A landscape with many peaks, sampled at points; each row gives a point and its height.
From any point a climber steps to the highest of the 2 points nearest to it. It stops when none of these is higher. Distance is the straight distance between rows; heights are no part of it.
luzo h=4.47: -18 -16 5 32 18 10 -33 3 15 -6 0 -3 -10 -5 -15 -18 5 3 14 12 -30 7 21
 -12 0 -1 28 -11 7 -10 28 -30 -9 43 1 1 1 1 -4 19 1 -3 4 -8 23 -2
Pubag h=7.27: -5 -31 -3 -13 4 -13 -5 13 33 -4 0 0 11 -8 12 -15 13 20 -34 10 -21 2 -2
 17 -33 19 5 -22 4 8 10 -9 5 12 -20 -11 19 10 0 -10 -1 7 2 -4 -8 12
siso h=7.49: -3 22 15 -4 -2 -1 -31 17 42 -6 6 12 -2 -13 33 -4 21 -8 -23 2 -42 16 -11
 5 -22 14 -9 13 9 9 23 -19 -2 26 -9 -39 -2 -18 4 26 11 13 -1 -2 0 8
Dad h=6.13: -8 14 6 -2 -22 14 16 -19 -49 11 9 0 -1 25 -8 35 -34 12 5 0 1 15 28 -16
 18 9 15 -28 -32 -1 -6 -30 -24 -8 17 1 -12 11 5 15 -21 -2 -14 -17 -2 -2
taguk h=2.69: 13 -16 -20 3 25 -31 1 -17 -2 -9 -13 -1 -15 -17 0 -17 2 -15 -15 5 30 -3 0
 -26 -20 -23 0 31 17 3 -9 12 32 17 -42 6 19 19 -1 -1 14 -4 22 37 -9 -9
lavi h=7.06: 13 17 -1 20 2 -6 -7 16 9 24 2 -18 13 0 -7 22 9 9 17 2 -2 -22 -17 7 -15
 -5 -7 5 -11 -29 21 25 -13 6 -10 -3 9 7 -16 -6 -8 -8 -10 -14 -4 19
zunet h=5.33: -7 -11 22 26 14 -6 -32 33 36 4 -2 2 2 -27 28 1 24 9 -5 3 -11 -1 -4 43
 -11 21 17 22 3 9 4 -23 -12 -13 -16 -31 -3 -20 -9 11 17 3 10 8 24 28
Bima h=1.59: 4 14 -10 -3 2 -8 -33 -1 2 -1 -13 -17 -29 11 -1 -2 29 -21 -6 -16 20 -8 9
 -9 10 -29 14 15 -18 -25 -11 43 36 28 -12 11 9 24 -1 -1 11 -1 34 -17 -14
 -32
bakot h=8.37: -2 5 -23 -18 -7 22 22 3 18 -15 24 -5 -17 -6 -8 -1 18 -10 -13 6 -12 6 -17
 19 -5 13 8 -11 17 -6 24 1 18 -9 -12 -5 9 -18 15 27 7 18 11 -15 8 -2
piva h=1.08: 1 8 -7 15 -13 -13 3 -3 -7 3 -11 -15 7 -3 -26 -10 -2 -35 48 9 14 -25 24 4
 25 -24 31 13 4 -12 7 0 20 9 19 12 0 15 -25 15 2 -36 11 4 4 -4
Zato h=1.99: 9 15 39 -5 -8 -7 4 -16 -18 8 -3 7 10 18 -12 -9 -5 7 28 0 5 -7 -2 23 29
 -22 -9 -6 6 0 -16 -13 -6 -14 47 -10 -12 30 -13 -2 -8 -39 -6 8 1 14
kal h=7.11: -1 11 -18 -31 15 -10 -1 2 -4 -4 14 1 -1 27 9 3 23 -4 -7 5 -1 5 -18 -11
 -25 -33 10 -10 3 -13 16 21 8 26 -35 -5 28 7 -21 1 -13 3 -1 -4 -3 4
tatef h=6.21: 7 -4 -13 4 20 4 -2 -1 23 -8 -5 -11 -28 -2 -6 -4 7 -23 7 7 0 -11 -9 -19
 -5 -7 12 14 26 -12 6 15 34 26 -28 13 17 -30 9 29 11 6 19 6 2 -25
nugem h=6.96: 13 19 -4 -2 9 9 8 -15 -4 12 1 11 14 -3 -6 1 -8 -18 37 0 -3 4 -19 -12 -5
 -31 -1 11 -10 -4 15 6 -3 0 3 -19 -11 5 -38 9 -17 -27 -4 0 11 10
Teli h=2.45: 5 -22 -9 -3 -6 -9 22 3 19 1 2 -15 -10 -42 17 -12 -2 -25 -1 -13 -3 -20 20
 55 25 1 -11 22 8 -10 21 14 10 -8 -18 -24 -17 -3 9 3 18 21 25 -29 7 2
pim h=4.50: -32 -24 -4 32 2 -8 -24 6 28 9 0 11 -2 -38 -7 -4 5 6 5 13 -23 2 15 20 -27
 15 10 18 4 17 5 -17 3 10 -11 -33 -1 -11 -3 19 12 15 16 6 7 16
kevi h=1.24: 14 23 -14 7 10 -25 -24 -1 -1 -6 -31 -25 -41 5 18 25 3 -30 0 5 38 -4 6
 -12 10 -31 12 21 -10 -10 -6 20 7 7 -2 11 20 42 -8 17 10 -6 13 -3 1 -17
dosi h=4.45: -21 -18 -11 -29 -21 16 32 -3 -18 -23 10 16 -11 3 15 -20 -25 -7 -21 -6
 -11 -5 29 27 40 2 0 -17 2 5 15 -6 -6 -29 21 8 -22 4 45 14 -3 25 -6 -22
 16 18
Lota h=5.01: -9 -9 -9 15 2 9 11 0 -9 1 26 14 5 -16 3 21 -2 11 -32 11 -6 4 3 -10 -34
 25 4 2 3 9 12 -10 -17 -33 -4 10 11 -12 8 9 -11 14 -7 6 -1 24
sida h=2.96: -21 14 17 -8 -11 22 -26 -13 -15 -3 7 9 1 32 21 -15 -19 7 -6 -5 -13 33 5
 -12 22 16 12 9 -16 1 -30 9 -26 -8 16 10 0 -14 21 -10 -2 11 -8 14 6 -18
zug h=0.38: 9 18 -15 26 -2 0 18 -12 -20 -3 -9 -16 -13 0 -14 28 10 -11 3 17 30 -21
 -20 -15 7 -22 -6 10 -13 -16 -7 37 -5 -14 8 8 10 13 -20 -8 -7 -5 -3 13 3
 -1
sozu h=2.56: -32 -2 1 21 -6 32 -5 5 -6 -25 -14 12 4 17 6 -21 -18 18 7 15 -32 3 12 -1
 32 9 -4 -25 -20 10 4 -17 -9 33 -5 -13 -1 -2 -3 6 -7 16 -3 -20 11 4
dupog h=2.14: 24 -7 -12 -20 36 9 11 -21 2 -5 -9 0 -23 -12 -1 -14 -21 -30 1 -6 11 7 13
 -38 -4 -13 11 29 10 0 0 5 6 -11 11 33 1 -4 18 -9 12 -8 9 40 -12 -19
Bipos h=4.96: 8 5 -21 32 -10 -13 14 10 -1 -16 -16 -20 3 -18 8 0 -16 -30 -5 4 -1 -48 4
 16 9 -5 -4 12 13 12 7 -3 37 9 -3 2 9 -6 -2 5 34 3 14 -17 13 2
Nani h=7.20: 18 16 23 20 -18 15 8 20 -7 27 22 -16 33 8 5 21 -9 25 20 -3 -25 -23 -3 2
 5 -4 -25 -24 -22 1 14 -30 -8 11 5 -19 -23 -4 -16 -9 -6 -8 -14 -13 -20
 23
nopo h=2.98: -41 0 -3 3 -15 20 4 -6 -8 -17 -16 21 -21 12 3 -30 -20 -16 8 8 -31 34 29
 -12 32 14 22 -14 -17 10 8 -10 -8 19 2 -19 1 30 5 20 18 2 -2 -29 2 -5
gotak h=8.34: 4 20 -9 -1 14 -4 10 0 -11 4 0 -11 10 5 10 28 0 -5 22 8 8 -18 -42 -1 -21
 -46 -8 5 0 -19 9 37 7 26 -13 -13 11 25 -31 7 -17 -13 -5 -10 1 20
Rogin h=1.49: 16 2 4 16 -22 -6 16 -16 -27 -1 -11 -9 9 1 -31 8 -3 -12 37 3 16 -33 14 20
 37 -13 8 -2 -5 -17 -18 0 -1 -16 37 14 -28 25 -9 8 -14 -25 -3 -6 3 -7
sak h=5.23: -19 16 -7 -10 -18 31 23 -7 -29 -12 33 2 -2 19 -3 10 -25 -4 -8 -7 -7 -1
 25 9 21 13 -2 -24 -23 8 -4 -5 -1 -18 20 1 -27 -1 12 16 -4 7 -6 -15 4 12
puvi h=6.01: 5 25 22 12 -4 -2 16 25 -14 8 5 -14 9 0 27 21 -42 2 10 -7 -27 -23 -2 2 6
 19 2 -7 -27 -1 4 -14 -10 1 9 -13 -4 1 -4 -13 3 -18 -10 -10 3 13
lep h=3.89: -3 -16 -6 13 13 15 -12 -5 12 3 0 -12 -9 -18 -27 -2 7 -13 7 -4 -11 11 25
 -4 -5 27 -2 -10 -12 -8 -3 -10 20 19 -24 -9 -18 0 4 -6 31 10 15 -26 -8
 -21
nafol h=1.66: 27 -4 12 15 2 -11 13 6 -9 0 -14 -23 7 0 -11 12 -3 1 14 -3 -3 -37 7 41 32
 -7 -27 -9 -15 14 11 -19 4 -20 19 2 -36 11 -8 -10 9 7 -13 -23 5 8
Tave h=7.48: 1 30 -1 -43 -5 0 -14 3 15 -16 -12 20 -29 14 22 -13 -8 -14 -24 -13 -6 31
 -12 -28 -4 3 20 15 15 11 0 17 4 1 0 14 25 2 13 15 13 0 -13 25 2 -19
Rup h=5.25: -16 -3 5 8 6 22 -38 7 6 -14 -15 -1 -22 7 -9 -20 21 -7 8 -1 -22 18 9 -28
 14 -13 26 -4 -12 -19 18 9 -17 35 -11 -3 17 5 0 12 -4 6 5 -1 10 -31
Bup h=3.37: 7 12 -1 -10 1 31 -11 -12 -9 19 17 -7 9 8 -27 -3 -6 2 16 -9 -14 8 27 -24
 -4 26 -3 -26 -26 1 -4 -8 20 19 -18 -11 -22 -12 -10 -6 0 1 9 -22 -20 -22
barur h=3.86: 2 -16 -12 10 9 -25 -12 1 20 14 17 13 10 -50 21 9 20 -15 -15 3 -25 2 -1
 10 -40 -3 -1 31 -2 23 22 -13 -5 -11 -10 -10 6 -2 -15 22 3 8 9 13 10 34
dev h=2.91: -6 6 -2 -17 -18 24 7 16 3 19 19 4 14 8 -16 8 -5 20 -4 -6 -25 24 9 -6 -11
 41 -2 -37 -11 8 -2 -26 4 9 -12 -21 -11 -23 15 8 -5 20 0 -22 -26 -10
rul h=2.58: 9 1 22 13 -2 -1 9 -4 2 16 18 -3 31 17 11 29 6 38 3 9 -15 -12 -32 14 -26
 1 -23 -8 28 17 -20 -23 -12 -24 8 -4 -1 -15 -14 -10 -18 -11 -29 31 3 28
tez h=2.13: 15 12 28 5 -6 -20 18 1 1 10 22 -18 28 11 -3 36 10 34 2 3 7 -29 -43 19
 -23 -4 -17 -19 14 -3 -17 -7 0 2 -14 -4 -11 -5 -10 -11 -3 -3 -31 -13 0
 22
sitoz h=5.05: 0 -23 9 -20 3 11 4 -21 -27 -3 -11 7 9 26 -15 -19 6 21 5 -6 12 7 25 6 30
 -25 -24 -18 -19 -10 -22 5 -10 6 7 6 -23 12 0 -41 -34 -3 -2 2 -6 -10
tor h=2.44: -18 -7 10 5 -4 27 -28 8 9 -8 3 -5 13 24 6 -24 -14 24 -11 1 -15 -4 8 9 26
 21 -14 -13 -12 -5 -17 7 -16 18 3 -9 -6 -10 13 -17 -10 11 -5 1 8 -29
Fadun h=3.53: 7 -19 -24 -30 16 -26 17 -1 13 -8 -11 26 -18 -30 27 13 0 -19 -28 -8 31 10
 -22 -15 -38 18 15 16 21 11 -2 -2 16 -23 -30 2 15 9 -8 11 24 12 9 14 -9
 1
rurin h=4.52: -4 -13 -9 2 17 3 -17 -10 24 -16 -15 -11 -26 -16 -13 -17 -7 -29 24 2 -13
 5 22 -27 12 1 14 11 7 -9 -5 -27 44 41 -26 -11 2 9 2 2 36 7 15 -14 -5
 -48
duru h=2.90: -5 -24 -23 8 -15 -16 9 12 10 1 14 -5 2 -36 21 13 11 -19 -4 6 3 -11 -1 56
 -8 1 -13 14 3 -3 20 -7 18 -18 -28 -23 -6 -4 -18 4 13 17 20 -13 23 29
zega h=4.80: -1 -13 -9 -46 -7 3 20 -7 -25 4 -5 24 9 1 1 -22 -1 22 -15 -3 18 24 20 17
 -2 -6 -12 -27 -5 -16 -8 0 6 -6 12 8 -16 12 27 -32 -30 0 7 -6 -29 0
bitir h=5.69: -15 27 -14 -5 -23 7 6 14 -4 6 12 12 -7 2 15 27 -7 2 -36 -12 -14 31 -13
 -18 -34 25 8 -26 0 5 14 -17 -16 -13 0 0 24 -15 14 12 1 10 -4 7 -15 0
Mozu h=0.58: 20 -13 38 23 -15 -5 12 -2 -15 33 -18 -4 22 8 -61 20 19 17 29 7 -3 -33
 -51 14 20 -7 -37 -14 8 0 -34 0 5 16 16 -13 -37 20 -20 -17 -12 10 -22
 -31 6 3
guzi h=1.25: 17 -7 31 30 -7 5 8 11 -21 7 -14 -11 47 25 -33 5 6 9 27 6 -3 -52 -1 40 45
 -29 -44 -19 -14 -7 -8 -18 4 0 27 4 -23 15 -10 -20 -8 -10 -21 -17 9 5
Kipam h=3.43: 9 -21 3 5 0 -18 3 9 11 6 -19 -16 0 -23 -4 -7 -26 -22 38 -6 36 -6 16 -8 5
 16 -4 28 0 -1 -13 8 21 -10 -3 -2 5 -5 1 -15 26 -17 21 7 -5 -6
vut h=2.57: -7 23 24 -8 1 -12 -30 -9 2 7 9 9 34 15 13 -10 -6 4 17 -14 -2 19 -2 23 -2
 -21 -10 -2 6 15 -1 -26 -10 -10 29 -18 -5 4 -24 8 -4 -21 -9 20 13 27
gep h=3.52: -17 -9 6 10 -18 22 -23 1 -18 22 2 24 14 18 -10 -10 -8 31 -29 4 -7 41 16
 -25 -15 24 3 -3 -14 13 -21 -5 -39 0 17 7 14 -26 14 -5 -10 11 -11 13 -8
 -7
Tini h=6.09: 10 -10 6 27 -2 9 -3 5 -18 6 -6 -4 11 4 -15 19 -14 9 32 19 22 1 22 -6 8
 12 -2 -8 -17 7 -13 -21 -12 14 13 -15 1 -2 -22 3 -18 -4 1 -10 3 7
sifo h=6.41: -11 30 27 11 6 10 -42 23 33 -4 1 3 -3 -6 47 -9 1 4 2 -5 -25 7 -16 18 3
 12 6 14 -11 6 20 -16 -19 -10 13 -28 -14 -25 3 26 13 7 8 -3 8 17
Pezo h=6.05: 15 28 25 49 -12 6 -13 7 -2 17 1 -14 21 6 -25 22 18 33 30 3 -15 -19 -23
 -9 -5 -20 -29 -13 -28 -21 -4 -5 -12 9 -1 -16 -6 10 -35 -9 -24 -7 -12
 -17 -16 6
nar h=6.19: -8 11 -1 7 15 -6 -19 11 12 -7 6 -21 -20 35 5 11 10 16 -6 -3 -1 0 -5 -12
 -19 -23 26 -3 -3 -13 19 12 -16 37 -11 0 20 5 -12 11 2 8 -17 -3 5 -14
beze h=4.15: 4 2 14 -7 14 -8 -21 13 6 2 -18 -7 -1 -3 10 -20 -21 -9 26 -8 22 -2 3 0 15
 7 9 22 -11 -18 -20 12 -11 -20 19 7 6 16 -12 -10 17 -25 2 28 5 -16
laf h=7.19: -1 -1 -12 1 4 8 -10 1 43 -16 3 1 -12 -18 -2 -6 23 -14 -4 13 -7 13 -9 4
 -18 1 6 22 26 3 35 15 17 17 -19 -3 27 -30 -1 47 7 21 5 13 9 7
Kirof h=3.42: -35 -17 -32 -15 -19 17 12 -13 -14 -17 -2 10 -11 3 -15 -26 -1 -5 -17 -2
 -6 28 26 -6 15 -4 14 -7 2 2 -4 12 5 14 -11 -11 1 28 24 1 19 17 20 -13 3
 -6
geza h=3.36: 6 -24 -6 7 19 -30 -13 -5 30 10 10 -3 6 -38 12 -4 11 -22 10 10 10 -1 -4
 41 -3 -19 -11 32 4 2 16 -6 7 -4 3 -13 -4 10 -5 7 11 5 18 3 18 38
Nebat h=4.51: -10 -27 -42 -43 -2 -5 17 -14 1 -7 -21 33 -15 -9 -2 -11 1 1 -14 -20 25 43
 -14 -28 -12 22 23 -8 21 -3 -19 23 15 -26 -22 24 -5 -20 33 -21 8 6 4 7
 -20 -27
fev h=1.75: 13 31 7 4 1 -13 24 -17 -20 2 11 -13 6 29 -15 28 10 23 -3 -10 2 -9 -13 -2
 -10 -20 -23 -20 -5 -9 -5 4 20 6 -6 11 -17 10 -9 -24 -6 2 -23 -19 -14 -2
Rog h=3.77: 7 6 0 17 22 -2 -34 0 16 -7 -9 11 2 -3 -10 -9 9 5 17 4 -14 12 7 -28 -28
 -27 12 -2 -3 8 16 -34 -14 30 5 10 3 -6 -36 10 -15 -14 -15 14 21 10
Dok h=4.28: -18 14 -21 19 6 -3 4 2 -1 -28 -8 -6 -16 -13 21 -11 -26 -26 -3 8 -9 -14 6
 2 20 -5 18 25 7 13 13 14 8 8 -8 -11 -3 -6 2 21 22 4 17 -9 18 14
Zapi h=3.65: -13 14 -5 -5 -2 1 7 6 3 -17 11 3 -20 -13 47 8 -22 -25 -6 -8 -1 -6 -9 1
 21 21 25 13 16 9 27 -3 -11 -21 6 -2 -4 -27 13 35 17 5 17 -10 29 16
bam h=7.21: 10 0 8 9 -17 25 8 -15 -41 5 -14 10 -10 8 -25 21 -12 -5 31 12 20 15 32
 -23 20 7 12 -19 -38 16 -14 -37 -15 -10 17 6 -9 16 -25 9 -27 -24 -2 -9
 -11 -7
nira h=5.51: -8 -21 -2 -28 -14 -7 12 4 -17 17 10 7 7 7 -13 -21 6 21 -29 -11 -2 15 18
 9 -9 22 0 -22 7 6 -5 7 7 21 -5 -2 5 6 32 -32 2 -7 8 -6 -25 -5
Saded h=0.91: 24 -11 24 2 -8 1 21 6 -15 19 -28 -6 27 10 -45 -6 3 6 23 2 9 -50 -13 5 42
 -10 -44 -16 -17 -4 -28 10 12 5 9 3 -45 20 -9 -46 -18 -2 -22 -36 -8 -9
sesud h=4.89: 11 7 16 -5 1 8 -7 -6 -5 26 6 -17 10 21 -27 1 15 18 29 2 19 0 -9 -30 23
 -10 12 4 -12 -23 -4 21 -16 -9 10 5 6 -17 -13 -17 -22 -21 -13 14 -13 -22
Kulo h=5.98: 8 -13 16 12 -7 9 5 -23 -39 -25 -3 12 1 13 -25 -12 14 6 16 5 10 1 32 -15
 42 -14 -13 -13 -23 14 -30 -16 -16 2 25 2 1 20 -21 -18 -40 -18 -5 4 5
 -21
gofad h=5.09: 1 2 -25 -32 -12 4 20 -23 -26 -12 -5 31 -9 23 -18 -4 1 -2 -18 -11 8 53 -5
 -32 3 1 15 -13 -10 -4 -34 25 -3 -18 -2 25 2 -21 12 -34 -7 8 -2 4 -14
 -32
Sedim h=2.62: 9 -11 10 27 -8 1 13 0 -8 4 24 -25 25 -5 -2 40 13 32 -10 6 -5 -36 -2 45 6
 17 -28 -3 -2 20 -14 -18 -17 -33 13 -1 -33 -22 6 9 -11 6 -4 4 11 26
zed h=3.16: -7 -13 29 6 -5 6 2 -13 1 29 13 1 44 17 -27 7 24 40 9 10 10 4 -33 5 -18
 -10 -18 -1 8 11 -30 11 -25 -26 7 2 -3 -2 -6 -19 -37 -19 -25 38 2 10
Monud h=5.31: 16 -10 -3 10 31 -3 -17 -5 17 -14 -17 -17 -17 -5 -18 -25 16 -24 12 5 12
 -8 30 -24 16 -8 4 3 5 -17 0 11 25 15 -19 18 3 -10 -2 -5 6 -1 9 5 -2 -42
Doned h=1.95: 3 -3 -17 -20 12 -24 -14 -6 14 4 -23 -3 -33 13 3 -8 32 -18 -8 0 30 -7 -5
 5 -8 -16 0 4 2 -19 4 31 70 26 -34 3 8 4 18 -3 15 2 27 -16 -17 -7
sifi h=3.19: 5 -10 2 9 -8 14 4 11 1 18 26 -19 28 5 -5 4 -1 48 -3 9 0 -14 -7 29 4 24
 -19 -5 -4 0 -19 5 -7 -10 1 -5 -10 -25 10 -3 -8 1 -4 0 -17 3
zakov h=2.54: 19 6 -5 -42 12 -14 11 5 7 -14 -21 -4 -34 -12 13 17 -15 -23 3 0 16 6 2
 -32 -13 13 9 6 1 -1 -11 3 4 -37 8 22 3 3 27 -4 27 -9 -8 32 -6 -14
neve h=4.19: -9 -17 15 0 -15 12 -21 13 -10 25 12 29 25 1 9 -21 3 9 -34 -1 -3 21 17 19
 -9 17 -3 12 14 23 -2 -13 -31 -20 20 6 19 -18 25 16 -21 -3 4 14 -1 15
bif h=7.05: 0 11 -3 1 -18 -3 -3 25 10 -10 4 -28 -10 10 5 -13 4 6 -5 13 -11 -29 -7 24
 9 23 17 -19 22 -5 16 12 4 6 -3 -9 11 -12 19 6 16 -2 6 -16 2 -15
seg h=2.66: 4 8 6 -9 -21 25 7 -1 -22 25 39 9 25 19 -15 12 -13 42 -14 -3 -8 14 6 -6
 -3 12 -29 -25 -21 13 -17 -22 -7 -7 5 -2 -8 -21 3 3 -22 12 -4 -5 -40 4
mun h=3.98: 14 -13 15 -4 11 -3 8 -14 2 33 15 -14 13 13 -11 11 5 36 16 -1 17 -19 -16
 9 -2 -5 0 3 7 -13 -21 37 -6 -21 6 8 -17 -23 1 -29 -20 -21 -10 17 -6 -4
fone h=8.35: 3 -12 -1 6 17 -9 1 3 7 -12 10 7 17 -4 18 -11 13 9 -21 9 -9 -5 -18 6 -30
 -15 -15 6 4 5 17 4 -7 19 -1 7 29 22 -10 -8 -13 -5 -7 16 10 37
poku h=5.19: -2 -16 4 38 13 5 -9 -10 -5 -16 -7 3 14 -12 -11 -16 -15 -9 13 8 7 -8 14
 10 15 -16 -21 -3 -11 -1 -2 -12 -14 5 17 1 -8 18 -14 -14 -4 -2 1 -6 18
 19
rodal h=3.97: -3 -30 -34 -54 -4 -21 31 3 10 5 -13 35 -7 -35 7 5 -4 -12 -35 -27 11 28
 -25 -5 -27 22 25 4 34 1 8 7 -1 -43 -17 16 16 -8 27 8 -4 23 18 7 -13 -15
lof h=7.28: -20 -4 -21 15 9 11 5 -3 5 -6 -4 30 19 0 3 -30 3 4 -22 14 -23 14 -12 -31
 -32 -8 3 7 15 20 10 14 -22 15 -18 10 35 -12 -4 -8 -4 6 -8 14 9 15
pifar h=5.03: 5 25 32 0 -1 -16 -2 29 1 6 -6 -12 -4 11 23 16 -36 6 27 2 14 -15 -7 -2 1
 19 -2 -1 -8 1 -13 0 -7 -4 12 -11 12 15 -12 -11 11 -17 -15 21 -10 -13
zura h=0.93: 9 19 -6 9 20 -12 14 -3 -10 -2 -9 -7 -26 -9 24 25 -14 -37 -2 16 12 -14 3
 -18 8 -6 15 31 -9 -2 16 7 -19 -7 13 20 8 33 2 14 6 -16 11 5 13 4
rofi h=5.88: 8 -4 4 9 -14 -16 17 17 0 -2 -7 -27 14 3 4 -4 -6 3 1 -2 8 -49 -16 35 -1 3
 -13 -6 14 -4 -13 24 21 6 -6 1 5 -8 0 -24 17 -12 1 -8 2 5
nak h=3.17: -5 12 12 -8 -7 -2 -34 10 14 -5 2 15 -3 -2 1 -20 -10 1 13 -6 2 36 17 -14
 -18 8 13 9 5 10 10 -18 -20 3 20 -4 16 -8 -21 16 6 -16 -17 18 6 12
bolos h=6.52: -28 -4 -10 18 15 18 -17 -20 16 -19 -2 21 -2 13 -4 -22 18 -2 -32 4 -38 10
 -16 -40 -18 -4 -7 -1 7 16 -12 8 -13 10 -14 34 25 -14 7 -5 -19 28 -16 13
 3 -19
Ruto h=0.64: -3 13 -9 19 11 5 -7 -9 -17 -6 1 -8 -24 10 3 30 1 -2 -9 11 26 14 -3 -36 3
 -10 20 15 -11 -15 -4 16 -35 -10 15 22 10 25 0 -17 -1 3 -10 14 18 3
nad h=2.12: 6 -1 1 21 4 -7 19 11 1 -8 10 -26 9 -17 3 30 13 0 -6 -1 -1 -33 0 50 17 5
 -10 -10 2 16 24 -19 -6 -16 3 11 -40 -30 -5 17 3 23 -2 -25 26 23
zepu h=2.32: 31 -13 -20 -19 25 -51 -1 -14 12 -2 -35 0 -19 -13 7 -2 12 -14 0 2 48 -11
 -8 -6 -12 -36 -3 35 21 -19 5 24 54 16 -27 10 -6 18 -1 -5 0 -3 22 6 -17
 -6
fam h=5.60: 7 35 11 -21 -10 -12 17 6 -5 -10 33 -3 2 18 29 20 -9 12 -20 -12 -12 11
 -13 2 -14 8 -13 -29 -13 -6 15 -22 3 -10 3 -7 12 10 5 2 0 1 -9 -5 -31 15
zol h=2.86: 21 -24 11 -1 25 -31 8 12 23 -5 -14 -6 -13 -41 2 9 -4 -7 0 -9 25 -13 0 3
 -12 14 -10 29 23 -2 -15 7 19 -22 -14 2 -14 -4 10 -18 6 -5 3 25 -4 2
Kiv h=3.87: -31 4 -27 -31 -24 28 39 -18 -14 -20 7 19 -17 1 1 -9 -5 -22 -37 -8 -8 20
 4 3 23 11 8 -31 16 -1 5 3 4 -18 13 10 0 12 43 20 13 12 19 -30 0 -11
Refu h=8.82: -4 31 7 -21 -1 1 -29 24 19 -17 -8 27 -4 -1 28 -23 6 1 -18 -10 -20 10 -29
 -11 -34 13 -1 18 30 27 14 -5 2 6 2 -8 18 -24 0 24 18 13 -19 27 4 -7
kozo h=3.12: 16 -43 -22 -17 22 -41 27 -9 19 6 -7 10 -18 -43 9 -3 -7 -17 -8 -9 18 -3
 -1 -5 -14 0 14 39 29 -7 5 6 24 -6 -33 1 4 1 19 -4 19 7 23 20 -8 -7
Lan h=5.77: -22 15 -3 -15 3 20 -11 -11 -7 -18 -14 24 -1 26 -18 -28 14 -4 -32 -18 -19
 46 6 -31 -9 -3 7 -15 6 23 -28 5 -7 5 -7 23 10 -10 5 -22 5 18 -5 2 -4
 -26
Lok h=6.50: -31 10 -15 -28 -31 5 -3 -3 5 -7 -1 24 -13 1 7 4 13 2 -39 -23 10 44 -23
 -10 -30 13 19 4 27 -3 13 14 -9 -7 5 5 27 5 30 12 14 14 -11 5 5 -10
kol h=6.38: 3 2 14 -20 -8 -19 -1 5 0 11 17 -10 4 11 21 -4 11 24 -8 -14 -3 2 -2 20
 -29 14 -6 -23 8 -2 6 -7 17 14 -5 -7 8 0 5 -20 -7 -2 -7 -6 -20 14
Menet h=4.43: 1 -38 -12 21 5 16 19 -29 -17 3 -10 5 20 -8 -15 -26 -5 -11 21 12 8 -32 10
 13 38 -32 -19 7 -11 -3 -6 17 -6 -4 17 8 -7 2 -10 -22 -13 -8 5 14 14 -1
bep h=3.02: 7 -2 -4 -20 10 -9 7 14 5 -5 7 -16 -28 -17 19 11 -10 -15 -9 -7 9 4 21 -5
 1 20 19 16 27 2 7 -4 -11 -36 21 17 4 -10 17 13 14 -3 7 17 15 -3
depa h=5.82: 10 25 9 -14 1 17 -3 -8 1 17 27 -12 -5 11 2 8 -6 0 24 -8 6 12 -6 -17 9 -9
 3 3 -12 -15 12 10 -23 -17 19 16 -7 -5 -6 13 -11 -12 -4 5 1 0

Where does a climber stop that starts at each point below?
dev: bakot
sozu: bam
kevi: fone
tez: gotak
bep: bakot
rodal: fone
duru: Refu
Teli: Refu
Rogin: gotak

Call two points neighbours if one is among the 2 nearest of the other. Go from one point of each pair to the other, from neighbour to neighbour, staying as high as possible. Name the lowest point that can't be avoided.
bitir and bam: zega
bakot and sifi: seg
Refu and Nani: zol
Refu and fone: fam
Nani and gotak: Pezo
